Each row is a point on a landscape with many valleys, with its height.
From any point a ball rolls to the lowest of the 2 points nearest to it. It stops when none of these is lower. Distance is the straight distance between rows; heights are no part of it.
z696: [-21   0  52  -1  15   9 -27  32 -20  31  34  45 -26 -16 -33   0   7   5
  18   9   5]  h=89.9
z761: [ 27  -8 -26  31 -16  13  -1   3  18 -10 -13 -35   5   8  43  19   6  12
  -8  -6  14]  h=43.7
z755: [  6 -40   5  32 -25  23  31  17   6  23  35   6   4 -19 -13 -17  10   9
  -4  42   4]  h=40.9
z26: [-37   5  -5 -14 -27 -13  64  30  15  20 -10  35   1  30 -17 -11   7  -3
  14 -22  28]  h=60.3
z293: [  1  20  -2  -3 -27 -33  35  12 -41  22  -4 -27 -26  -5 -11  -6  -2 -14
  14 -27 -11]  h=21.9
z935: [-28  12  34   5  12  15 -23   9  -6  12   5  29  -6  -8 -22 -20  -9  10
   2  32 -15]  h=47.6
z235: [ 19   9  -7 -23  -7 -39   9   2 -34  12  20 -14 -35   8 -13   1   5 -30
  21 -35 -13]  h=36.5
z302: [-18 -15  19   5  -9  -7  15  -8 -18  18  28   7  -3 -11 -15 -16 -13 -12
   2   3  -2]  h=56.2
z699: [ -5 -11  26  21   4  19 -22   8  -3   5  11  13   8 -12 -13 -27 -10  11
 -18  44 -13]  h=39.6
z208: [ 11 -23 -11  31 -32  14  35  15   6  12  27 -12   0  -4   0 -12  15   6
   4  25   2]  h=45.8
z5: [-35 -39  24  27   1  26   0  24  29  -2   8  47  22   7  -6  -3  -1  21
 -10  23  28]  h=12.1
z156: [-17   0 -45 -16  -1  30  22   4  55 -11 -41 -11  30 -14  14  13  13  40
  14   0   8]  h=26.8
z942: [ 20  -3 -15  42 -10 -32  24   0 -10 -18 -38 -31 -17   2  31  23   2   8
 -25 -39  18]  h=22.6
z430: [-43 -17  17   6  18   3   5 -26 -13  -9  13  49  17   2 -13  -2 -15  -6
 -20   2  11]  h=32.7
z766: [ 10  29  13  -2  -7  -3   6  -9 -17  16  -5 -13   4  -6  -4 -38  -9 -15
 -13  36 -23]  h=26.5
z692: [  9  -6  14 -30  33 -22 -21 -31 -24  -6  12  22   3  11 -16  -5  -6 -33
 -17  11 -18]  h=58.2
z502: [-30 -17  23   3  15  -6   9 -37 -27   0   7  27  16  -9  -8  -6 -29 -12
 -30  12  -3]  h=39.2
z515: [  5  14 -28  11 -14  14   7  -1  28  -7 -18 -24  13   2  16  -2   6  24
  13  19  -7]  h=41.5
z114: [  7 -11   5 -28  39  13 -54 -21   0 -29  -4  14  23  13   5  17  -6 -17
 -16  -4  -4]  h=61.7
z642: [  4 -26  29  30 -10  21   6  28  -7  34  33  15  -6 -33 -26 -26   0   2
  -4  39   0]  h=48.1
z497: [  5  18 -27  20  -4 -20  10  12  20 -41 -44  -8 -15  14  17  35  13  19
  -4 -62  27]  h=11.0
z731: [-29  19  12  -8   4  22 -25   7  15   8   0  10   1  -8 -20 -16  -4  18
  16  34 -16]  h=48.6
z228: [ 43 -53 -18  -8  11 -44   8 -22 -13  -8  20 -13 -15  -1   0  43  -6 -31
  -1 -65  14]  h=56.3
z234: [ -5   0 -31  -8   2  36 -16  -4  39  -3 -17 -24  18 -28   4  -2   7  36
  18  36 -16]  h=40.3
z890: [ -4   9  25  -7  12 -10   0 -27 -27   7  -1   7  10  -6 -10 -31 -19 -19
 -28  31 -22]  h=33.0
z54: [-44  20  42 -11   7  22  -4  39   7  37   0  59 -12  -4 -27   0  11  18
  24  12  25]  h=78.7
z100: [ 28  -8  -2 -10  35   7 -29 -22  -3 -19 -10  -6   8  22  39  42   0 -33
 -21 -43  17]  h=56.6
z213: [-29 -21  43   3  -5  -3  17   1 -21  33  33  25  -9 -25 -32  -7 -16  -7
   6   2   5]  h=63.6
z308: [-14  20 -34  15 -14  -1  37   3  24 -20 -48  -4  14  17  23  11   6  24
  -3 -16  13]  h=4.2
z940: [ 18 -24 -17  37 -22 -23  23   9  -1  -7   6 -35  -6   6  24  12   5   5
  -4 -29  21]  h=50.8
z663: [ 13 -12 -32  33 -13  33  16   2  24  -9 -20 -19  19  11  39  28  14  14
  -7   6  16]  h=40.1
z371: [  9 -15  -6  -7  19  -2 -17 -29 -13 -20   8   4  10  19  21  22  -6 -20
 -17 -29  12]  h=53.9
z449: [ 20 -39  33 -15  -1 -22  13 -25 -22   6  28 -17  15 -27 -17  -8 -28 -36
 -22   2  -6]  h=3.5
z78: [-43  -1  10  -5 -18  -5  50  14   3  24   9  36  -1   9 -14  -7   2  -3
  12  -9  23]  h=64.3
z465: [  2  32  -4   0 -21 -18  21   7 -27  19  -4 -25 -16   3  -1 -22  -2  -5
  10   0 -19]  h=12.2
z740: [-47  10  33  -3  -7   1  33   5 -14  37   9  44  -2  -6 -23  -5   2  -3
   9   6  17]  h=69.5
z836: [  3 -13   5  19 -21   1  20  -4  -7  15  22 -12   5  -8   0 -21  -5  -4
  -6  21   0]  h=50.5
z602: [-20  10  27 -22  20 -15   4 -30 -42  20   8  35  -9  -8 -30 -11 -17 -23
 -12   9 -19]  h=48.5
z231: [-10  27 -24   8 -32  -1  36  27  13   8 -12 -11  -8  17  -1  -7  16  20
  25   6  -2]  h=51.3
z360: [ 10 -13   6  27  -9  33  -4  10   8  11  16   4   8 -16 -10 -25   5  11
 -12  57 -15]  h=33.8
z359: [ 10  -9   4 -31  41 -12 -41 -29 -11 -24   2  27  12  15  -7  10  -2 -25
 -17   7 -12]  h=61.6
z668: [  7  -1   3 -16  25  20 -49 -20   7 -23 -14 -15  27   6  24  12  -9  -6
 -13   5  -1]  h=57.2
z301: [ 28  11 -12  25  -7 -30   9 -11  -9 -12 -45 -35 -12   3  34  13  -5   2
 -27 -24   3]  h=26.7
z804: [ 11   3  20 -30  21  -2 -58   5   5 -12  15  -5  -1   0 -15 -17  -4  -7
   2  24 -20]  h=53.0
z569: [-14   7 -46  -5   7  24   8  -1  52 -17 -45 -27  26 -20  28  26  10  35
  13 -26  11]  h=19.0
z406: [ 28  23  -5 -43  16 -28 -22 -15  -8 -10  -1  -6 -12  18   0  -4   4 -20
   8  -7 -21]  h=46.5
z527: [ 19 -11 -12  30 -11  16  20 -18  -6   3  -7 -20  26  -6  23  -8  -3   0
 -28  29  -4]  h=24.3
z437: [ 27 -30 -28   2  12 -30  -1 -13  -7 -23  25   5 -20  15   8  38   7 -18
   1 -70  21]  h=58.5
z33: [ 16  29   6 -51  21 -15 -41 -10  -1  -9   5  -9  -9   6 -11 -14   3 -14
  12  13 -30]  h=40.7
z716: [-24  22 -10 -35   7  12 -30   2  23 -15  20  14 -14   6 -18   4   6  11
  41 -18  -2]  h=73.0
z718: [ 37 -21  -3 -10  13 -29 -15 -16 -14 -13  14 -19  -3  12  26  16   2 -27
 -17 -31   9]  h=50.9
z446: [ 20  27 -21   8  -3 -21  -4 -11   6 -22 -41 -31  -5   7  32  11  -3  12
  -9 -21  -3]  h=31.3
z46: [-53  20  34 -14   5  10  23  19   9  24  -2  64  -3   9 -25  -6   4   6
  14   3  25]  h=74.2
z279: [ 32 -14 -29  34 -26   0  10  21  19 -10   7 -35  -7   9  29   9  18  19
   9  -6  11]  h=47.1
z7: [-12 -12  10  -7  16  17 -54   5  19 -22  16   9   8   1  -5   0  -6  16
   9   7  -4]  h=62.6
z474: [ 51 -18   6  10 -15  -6   8  10  -8  15  28 -38   2 -21   0 -38  -2 -26
 -16  17  -7]  h=18.7
z171: [ 27 -15  -6  28 -10  32  -1  -4   2   4   8 -12  21 -13   8 -20   3  -1
 -27  48 -11]  h=29.3
z966: [-24  31   8 -32  15  19 -36  -4  15   0 -11  -2   1 -17 -20 -18  -9  16
  22  20 -25]  h=40.5
z700: [ 50   4  -4   8 -12   1   0   6   1   2  13 -36   4  -9   8 -35   0 -15
 -12  29 -14]  h=22.1
z774: [-18 -35  44  32  -7  16  21  32  -5  34  26  29  -3 -31 -29 -14  -4  14
  -2  35   5]  h=55.6
z628: [-10  16   9 -27  17 -16  -5 -26 -28   2  11  20  -8  10 -15 -11 -10 -22
   0   4 -17]  h=54.1
z356: [  4  12 -21   8 -25  18   8  15  22   2   5 -16  -1   5   3 -12  15  20
  22  25  -6]  h=45.9
z611: [  8  27 -19   6  -5 -48  23   3 -25 -20 -25 -17 -37  13   2  10   6   6
   6 -43   0]  h=37.1
z202: [ 31 -28  26  -2  -3 -13   2  -1 -14  10  30 -26   9 -21 -11 -30 -17 -30
 -21  12  -9]  h=13.2
z89: [ -9 -40 -14  32 -10  47  11  15  31  -5   4   8  33  18  25  20  15  12
  -7  15  34]  h=29.5
z885: [-35 -35  49  20  -8   3  32  14  -5  33  27  35   1 -32 -31  -5 -14   7
   2  16  16]  h=65.3
z821: [ 31 -55  24 -23  14 -26   2 -33 -23  -2  22 -11  21 -16  -4  14 -22 -46
 -30 -11   0]  h=13.6
z785: [-25  42   4 -22 -11  -2   0   8 -19  25   2  10 -17   6 -16  -7   4  -6
  26  -3 -11]  h=10.1
z426: [ 47 -25  -7 -18   9 -54   2  -9 -17  -7  21 -17 -22   8   5  20   5 -28
  -1 -44   0]  h=53.7
z45: [-21  50 -16 -30  -4  -8   2   3  -8   2  -5  14 -20  17 -15   4   6   0
  36 -26  -9]  h=19.8
z408: [ 37 -17 -12   2  33  -3 -10 -21  -9 -15 -10  -1  -2  22  35  55   2 -40
 -26 -65  21]  h=58.4
z955: [-31   6  36  -3  14  20 -42  37  10  10  25  39 -22  -7 -30  -4   4  21
  27  14  -1]  h=83.8
z421: [  8   3 -14  -9  13  25 -35 -15  22 -17 -20 -29  20  -2  28  12  -6   9
  -3  -1   2]  h=52.8
z192: [ 15  -4 -10  -5   4  31 -37  -1  27  -7  -8 -26  20 -17   2 -15   0  15
   1  40 -19]  h=32.6
z108: [-40 -28  27  21   8  11  -4   0   1  -2  17  37  13  -2 -10  -5 -14   8
 -14  15  14]  h=24.6
z179: [ 22  27 -22  -6   5 -41  -4  -2  -8 -30 -24 -13 -36  15   9  18   8   5
   6 -50  -3]  h=41.8
z680: [ -1  18 -22 -10   1 -39  29  -8 -30 -10  -1  10 -28  17  -9  12   3 -12
  12 -48  -4]  h=31.5
z112: [ 43 -20 -19   1  20 -26 -14 -14  -9 -21   3  -3 -20  16  28  50  11 -27
 -15 -67  22]  h=59.8
z856: [-20  41  19 -32   5   9 -29   4 -21  27   6  23 -20  -4 -26  -9   9  -9
  19  12 -17]  h=21.3
z982: [  4 -26 -15  29 -27 -38  52  13 -12  -8  -5 -30 -13  -1   7  12  -2   9
   3 -38  19]  h=54.5
z913: [ -6 -16  31   0  18  18 -61  27   9  -9  22  19  -5  -9 -17 -14 -10  19
   0  27 -19]  h=53.8
z283: [-24 -45   7  29   0  41  -8  20  32 -13  10  26  34  12   9  12   6  11
  -8  11  37]  h=22.5
z923: [-26  23 -20  -3 -26  -4  50  30  18   3 -21  10  -2  28  -6  -6  13  13
  22 -12  14]  h=55.8
z126: [  2   3 -15  27  -6  22  16 -23   2  -4 -30 -15  29   8  34  10  -5   6
 -25  16   3]  h=18.5
z653: [-13  35  13 -39  17   4 -35  -5  -5   5  -2   8 -13  -2 -24 -17  -5  -1
  20  15 -27]  h=31.1
z842: [-13   5 -31  26 -14  16  42 -10  15  -9 -43  -1  32  18  32  17   1  13
 -17  -2  17]  h=11.1
z746: [  9  -5  30  -1  12  12 -47  17   2  -3  17   1   2 -12 -17 -30  -6   0
 -11  39 -19]  h=46.1
z42: [-10  29 -17 -26   6 -16   5 -10 -18  -1  10  21 -21  19 -13   6   4 -15
  22 -28 -13]  h=25.8
z937: [ -8  24 -40   9  -3  11  18   1  37 -26 -58 -18  18  -1  29  27   7  28
   0 -32  15]  h=11.4
z711: [ 13  14   4 -27 -18 -37  25   1 -50  29   9 -18 -29 -11 -22  -1   1 -35
  12 -32 -20]  h=30.7
z549: [  7  40  -9  -5 -16   1   3  -2  -8  11 -11 -20  -2   2   1 -26  -1   3
   7  22 -24]  h=20.4
z309: [-31  18  49   0  -3  16  -9  36 -19  49  13  43 -14 -23 -25  -2  13   8
  18  15  15]  h=84.4
z368: [-28  18  14 -24  10  15 -40  18  10   3  24  23 -18   0 -27  -2   6  11
  34   3  -3]  h=78.2
z531: [ 15  29 -24   7 -11  -8   2  -4  10  -9 -28 -34  -6   6  19  -2   0  19
   5   0 -12]  h=36.1
z777: [ 11  13 -22  39 -12 -32  20  10   0 -28 -52 -27 -25   7  18  20  14  21
 -11 -38  26]  h=17.6
z525: [ 26  18 -14 -20  10 -32 -16 -17  -5 -22 -10 -15 -18  19  16  12   3 -10
   0 -27  -6]  h=46.4
z369: [ 40  10  -8   1 -10  17 -22   8  15   0   5 -34   5  -8   3 -27   6   2
   2  40 -22]  h=26.2
z391: [-12 -15  28 -15  13 -21  15 -39 -36  13  12  15   5 -13 -21 -11 -28 -26
 -23   8 -16]  h=41.2
z440: [-22   0 -34 -13  -8  36  13   4  52  -4 -24  -3  22 -11   0   4  12  36
  19  29  -3]  h=34.5
z681: [  0 -28 -20  32 -19  28  26   4  20  -1  -1  -2  22  10  23  10  12  14
  -8  24  16]  h=35.1
z340: [-12   9  -9 -15   4   9 -30  -6  15 -18  10   0   3  10   1  -3  -3  10
  18  -6  -2]  h=68.1
z553: [ 12   9 -33   1   2  27 -10 -15  30  -8 -40 -37  24 -14  30  13   0  23
  -2   8  -6]  h=47.4

Where does a ball stop that starts at each point below?
z525 -> z785
z309 -> z497
z668 -> z497
z696 -> z308
z940 -> z5
z935 -> z308
